Each row is a point on a landscape with many valleys, with its height.
A ball rolls from a point to the lowest of its 3 nearest points, and stops where none of them is lower. Distance is the straight distance between rows; heights are no part of it.
<587>: [  2   7  -8  17   9  19  -5 -14   1  -3 -15  -8  -2  -2   5 -26   7  -6
  -8 -25  15 -10]  (h 67.5)
<292>: [-27  23  -6   6 -12  -4  11  11  -6  -8  -9  -7   7  18  -7  13  23  15
  11  -6 -14  -8]  (h 29.8)
<6>: [  2  21  -2  10   1   6 -10  -1  -6  -4 -26 -12  -1   0  -1 -12  12  11
  -7 -39   4 -23]  (h 48.9)
<443>: [  7 -10  13 -21   5 -20   7  11   0   9   8   3   3  -3   1  25 -17  13
  10  12   5   2]  (h 5.8)
<366>: [  0  -2  -7 -12  -4   0  -2  -5   1   5   4   5  18   3  -8   0  -7  -2
  -2   9   2  11]  (h 40.2)
<494>: [-18  24 -10  13  -9  -2   9  17   9 -13   6  -6 -16   7  14   5  17   1
  -7 -27 -13 -11]  (h 17.5)
<388>: [ -3  11   6  -8 -17 -16   4  20   5 -12  27  14 -14   2   6   8   0 -11
   2  -8 -11   4]  (h 22.9)
<417>: [-12  14   6 -14  -9  -8   1   4  -4  -2  -3  -3   8   7  -2  18   8  11
   8  -1  -8 -15]  (h 29.1)
<356>: [-24  13   2  14  -4   2  -4   3 -12 -11 -11  -8  11  17  -8  10  23  15
  12  10 -16  -4]  (h 26.4)
<826>: [ 21 -18  -4   4   3  -7  12   2  -7  14  17   8  19  -3   9  12 -29   2
  -1  23  -1  27]  (h 42.9)
<693>: [-14  20  -3   7   0   0 -10   1   6  -4 -14  -8   4  10   8  -2  13   7
   2  -4  -9  -7]  (h 30.1)
<774>: [ 6 -7 -9 -8 15  2  1 -1  7 10 -5 -9  6 -9  5  0 -1 -4  2 18  6  1]  (h 24.4)
<886>: [  9 -28 -10  15  -3   6  29  -7  -5  23  10  -3  -3 -10   6  -6 -28  -3
   5  29   9  15]  (h 38.4)
<296>: [  7 -20  -1  -4   0  12  14  -8   0  18  -3  -7 -12 -18   4  -3  -4  -9
   6  19  13 -10]  (h 42.6)
<646>: [-16  19  -7  17  -7  -2  -6   1  -4 -11 -16 -11  13  10  -8  -1  19  16
   4   4 -10  -2]  (h 28.0)
<100>: [  1   5 -10   3   5  -1   1   4  10   1  11  -8  16  -1   8  -3   1  -3
  -2  11  -6  15]  (h 30.3)
<857>: [-16  25 -11  21 -16  -1   5   1   1  -9 -23  -1   3  10 -14 -22   9   7
 -10 -29   9   2]  (h 70.8)
<829>: [ 14 -17  11 -22  -2   3   3 -13  -3  10  -1  10 -22 -14  -9   2 -21 -11
  -5 -14  12  -6]  (h 49.7)
<848>: [ 11 -17   6  -7   3  12   1 -19  -3   0  -3   5 -18 -19  -8 -11 -14 -16
  -8 -16  16  -3]  (h 26.0)
<51>: [ -9  10   0  10  -3   5 -14  -4  -1   0 -30   0   3  25  -6  -5  20  13
   0   2   2 -16]  (h 30.4)
<39>: [ -1 -16   4   1  11   3  -8 -12  -6  14  -9  -1  10   7  -8  14   1   7
  11  29   2   2]  (h 37.5)
<23>: [-24  27   1  18 -16  -7   9  15  -8 -10 -22  -8  -3  18  -7   5  23  16
  -2 -18  -6 -19]  (h 35.4)
<56>: [  7   5   7 -29   0  -3  -8   2  -3   9  -4  -1 -10 -11   6  10   2   8
  -4  -5   2 -18]  (h 42.3)
<806>: [ -2   0  -1  -2   6   8  -8 -12   0   8 -21  -8  -2   4  -7 -14  13  -3
  -6  -3  14 -18]  (h 57.2)
<585>: [ 12 -11   8 -25   2  -5  -2   3   0   6   7   4 -14 -11  -1   5 -18  -1
  -3  -7   9  -5]  (h 47.2)
<159>: [  5  -3  -6   6  -3   8  -6  -4   6 -16   8   8   0   0   3 -23  -6 -14
 -18 -22   5  10]  (h 82.3)
<449>: [  8 -28  -5  10  -2   8  28   0   2  17   1  -8 -14 -12   7  -6 -17  -6
  12  30   6   2]  (h 40.9)
<709>: [ -9  -6   8  -4  15   5 -17  -8  -3   5 -13  -5   8  14  -7   7  12   4
  11  27  -6  -9]  (h 39.4)
<382>: [ 14  -8  -8   0   4  -6   7   4  11   6  17   4  11  -4   6   1 -20  -5
 -10  13  -3  21]  (h 39.9)
<150>: [  9 -23  -5  -1   6  -1  24   2   0  20   6   3 -12 -11   2   4 -29  -1
   5  21  13   9]  (h 32.4)
<929>: [-12  11 -12  19   2   8  -5   0  -1  -2  -2  -8  28   5   2  -9  15   4
   7  12  -6  15]  (h 30.5)
<137>: [ -9  13   2   7  -1   1 -16   3  -1   1 -23  -5   5  21 -10  -7  23  11
   5   5  -1 -11]  (h 29.7)
<101>: [-21  18   3  -6 -12 -15   9  13   1  -8  14  -3  -6  10  -4  17  12   3
   5  -6 -14  -7]  (h 35.8)
<110>: [ -2  -4  -4   3   3   3 -10  -8  -2   8  -7   2  16  18 -12   1  10   0
   2  19  -1   5]  (h 39.8)
<375>: [ -8 -14  14  12  21  14 -28 -13 -10  -8  -7   2  -8  19  -2  10  20  10
  10  34  -4  -1]  (h 41.4)
<918>: [ 11 -16   2 -13  10   0  14   1   5  18   4 -11 -11 -12   9  11 -19   1
  10  18  12  -9]  (h 13.2)
<552>: [  8 -16  -7  -1  -1  13   6 -13   6   5   5   4  -8 -13  -5 -13 -10 -15
  -8   5  13  12]  (h 62.6)
<862>: [ -3  17  -3  14   1   6  -5  -6   6 -17  -4   1   1   4   4 -31   2  -4
 -15 -33   9   0]  (h 59.0)
<932>: [ -6  25   9  14 -15   0  -1  11 -12  -4 -27  -4 -10  -1   4   1  19  32
 -10 -34  -2 -33]  (h 41.3)
<437>: [ 18 -15 -12  11   3   0   5  -3   8   9  21  14   2 -14  19 -14 -22 -15
 -14  13  12  28]  (h 50.0)
<783>: [-17  14  12   4  -5  -1 -10  13  -5  -5 -13  -5   1  18  -2  20  30  20
  11  -1 -14 -25]  (h 30.2)
<134>: [  8  -6 -13  11   7   6   1  -6   1   6   7  -3  29  -5   8  -8  -1  -3
  -3  29  -2  20]  (h 32.9)
<182>: [-17  12  -7  22  -2  12  -4  -4 -10 -10  -1  -4  27  13 -13   1  19  11
  14  10 -16  18]  (h 28.7)
<37>: [  5   5  -1  -8  -3   5  -8  -5  -2  -2  -9   1  -2  -2  -5  -9   2  -1
 -13 -22   6 -11]  (h 56.5)
<852>: [ -4  14 -10 -12  -7   0  -2   2   6  -6  -8   0   7   2  -7  -4   9   5
  -8  -8  -4   0]  (h 38.5)
<496>: [  1  -7 -11   0  -2  12   4 -11   0  10  -7   4  12  -1  -6  -9   1  -3
  -3  19  11  13]  (h 38.3)
<459>: [-20   1  11  12   4   4 -17  -4 -12 -12  -1  -1  14  26 -15   7  26  12
  18  15 -13   2]  (h 28.3)
<429>: [ 15  -3   6  -7  -3 -10 -11   4   4 -12  13  17  -9  -4   2 -12  -4 -13
 -10 -22  -2   8]  (h 44.8)
<230>: [ 17 -24   5  -7   2   0  17  -4   1   8  10   4 -24 -23   0  -6 -31 -10
   0   1  15   6]  (h 49.4)
<169>: [ -2  -4   0  -8   4  11  -5 -14  -3  13 -20   4  -7   0 -12  -6  11   2
   0  11  11 -15]  (h 61.5)
<216>: [  9 -21  -2  -4   1   2  13  -5   1  13   8   7  -7 -13  -3  -5 -26  -6
  -6   8  17  15]  (h 40.4)
<763>: [ 20 -11  19   3   9  -4 -13   0   5 -18  16  23 -17  -5  13  -6  -4 -26
  -6 -27  -9  -6]  (h 53.7)
<847>: [ -2   2   5 -22 -10 -21   4   8   3   0  16  15   3   0  -5  13  -9   3
   4  -3  -5  11]  (h 37.6)
<413>: [-16   8   4  -4  -4  -2  -5   3  -8  -6  -5  -3   9  15 -10  11  18  14
  15   6 -16  -5]  (h 23.3)
<289>: [ -1  23  -4  15  -2   0  -7   3   0 -18 -11  -3  -5   0   8 -16   6  -3
 -15 -46  -2  -7]  (h 46.4)
<120>: [-18  26 -11  15  -2   1   4  17  11 -16   3 -12  11   6   4   0  12   4
   4  -4 -13   4]  (h 32.3)
<500>: [-23  15  -9  11 -18   0  10  -2  -3 -13   1  -2   9  16 -13  10  18   9
   6  -3 -13   6]  (h 34.0)
<627>: [  0 -12   6  -9   3  -8   6  -4  -5   8   2   1  15   2  -8  12 -13   4
  11  23   1   7]  (h 35.0)
<808>: [  9 -16 -10  -7  -7   3   7 -15  -2   7  -2   8  -7  -7 -12 -13 -16  -9
 -10   1  14   8]  (h 78.0)
<949>: [  6  -6   3 -18  10 -19   4  14  12   6  15  -5  -2  -6   7  11 -18  -2
   1   4  -4   5]  (h 16.6)
<345>: [ 12  -7   8 -22   6  -4  -2   3   7   4  13   3 -14  -8   5  -4 -10 -12
  -3  -8   2  -3]  (h 44.1)
<317>: [  8  -1   0   1 -14  -3  -5  -4   3 -19  11  25   2   4 -10 -14  -8 -12
 -21 -21  -2  12]  (h 58.9)
<879>: [  5   4   6 -20   7  -3  -7   3   2   5   1 -12  -2 -10   7  16   8   5
   7   7   1 -14]  (h 36.3)
<786>: [  5  -6   5  -1   2 -27   0  20  12  -4  31   8  -1   1  15  13 -13  -5
   9   6 -15  14]  (h 32.2)
<955>: [  6 -20  11  -9  13 -10   8  -5  -4  18  -8  -2   2   2  -2  19 -14   6
  14  28   7  -6]  (h 31.6)
<474>: [-15   5  -2   5  -7  -4   2   3 -14  -6  15   2  25   7 -18  14   7   3
  18  10 -21  21]  (h 30.8)
<174>: [ 20 -11   2  -9  12 -11   0   6  14   6  17  -1  -7 -11   9  -5 -19 -12
  -6   9   8  11]  (h 30.9)
<564>: [-7  1  8 -9  8 -4 -9  8 -6 -2 -5 -8  9 -1 -1 18  9  9 21 15 -9 -6]  (h 28.4)
<268>: [  4  -6  -7  -3  -1  -4   3  -3  -6   7  16   7  24  -1   2   5 -11   2
   0  19 -10  30]  (h 43.1)
<423>: [ -4  -7  -9   8  -4  21   2 -16   2  10 -13  -9  -6 -12   2 -17   5 -16
   3  16  14  -8]  (h 58.0)
<94>: [ 14 -21   2  -9   7   7  13  -3   4   0   2  -5 -24 -23   8  -7 -15 -17
  -6  -2  13  -2]  (h 65.4)
<126>: [  6   8  -3 -12   9 -13   2  10   9  -9  17  -4   5  -4   9   7  -6  -2
   3   6 -12   6]  (h 25.1)
<644>: [  2   7  -6   6   8   6 -13  -5   6  -9   1  -3  -4  -6   4 -15  -1 -16
 -17 -24   2   4]  (h 72.0)
<29>: [ -5 -11  -4  12  16  12 -13 -14  -2   7 -10  -3  10   4   2  -5  10  -8
   9  31   6   1]  (h 40.1)
<727>: [  1 -20  -2   2   2  13   4 -14  -3  18 -12   0  -9  -7 -12  -1  -4  -6
  15  33   8  -1]  (h 55.5)
<106>: [  6   2   7 -17  -5   6  -6  -5  -3   1 -13  -5  -8  -2  -5  -4   8   4
 -11 -17   7 -20]  (h 50.1)
<36>: [-11  22   5  12 -20  -1   7  12  -6 -18  -3   2 -19   3   1   1  11  14
  -9 -36  -6 -18]  (h 25.9)
<394>: [  8  20   5   6   3   9 -11  -1  -1  -1 -13 -12  -3  -8  13   1  13  11
  -9 -38   0 -33]  (h 54.5)
<108>: [ 16   4   8 -10   7  10  -9  -2  -1  -5   8  -3 -12 -11   9   2  -1  -5
 -10 -34   4 -17]  (h 70.0)
<430>: [ 19 -19   2   4  10  11   4 -11   4  -7  14  12 -11 -13   6 -17 -15 -31
  -9  -9  17  12]  (h 87.4)
<363>: [  9  -7   4 -10 -10 -16  -6   6   4  -3  19  25  -6  -2  -4  -1 -14  -9
 -10 -10  -5  15]  (h 39.5)
<631>: [  3  -8   8  -5  -3 -18   5  14   0   0  25  10  12   0   2  15 -21  -1
  13   9 -15  29]  (h 35.3)
<223>: [  3  14   5   6  -4  -8  -8   9   4 -22   2   4 -16   0  15  -5   3  -8
 -10 -39  -9 -10]  (h 31.0)
<909>: [-18  27  -2  10 -15  -2  11  14  -3 -12  -7  -9 -11   5   1   9  21  13
  -6 -24  -2 -16]  (h 31.1)
<469>: [ -8  15   3  -3 -16  -7   7  11   3 -17   7   5 -11   5   1  -1   3  -2
 -10 -28  -8  -3]  (h 8.3)
<670>: [  2   4  -2  -8  19   1  -9   2   7   7  -8 -21   7   0  12   5  11   4
   9  16   1  -7]  (h 31.5)
<572>: [ 12 -28  -1  10   8   2  12  -4 -11  22   8   9   6  -4   0  12 -26  10
  11  28   5  20]  (h 42.0)

For each start below, name the point where the ball stops.
<644> -> <413>
<110> -> <918>
<727> -> <918>
<29> -> <918>
<806> -> <413>
<169> -> <413>
<826> -> <443>
<268> -> <443>
<134> -> <443>
<585> -> <413>
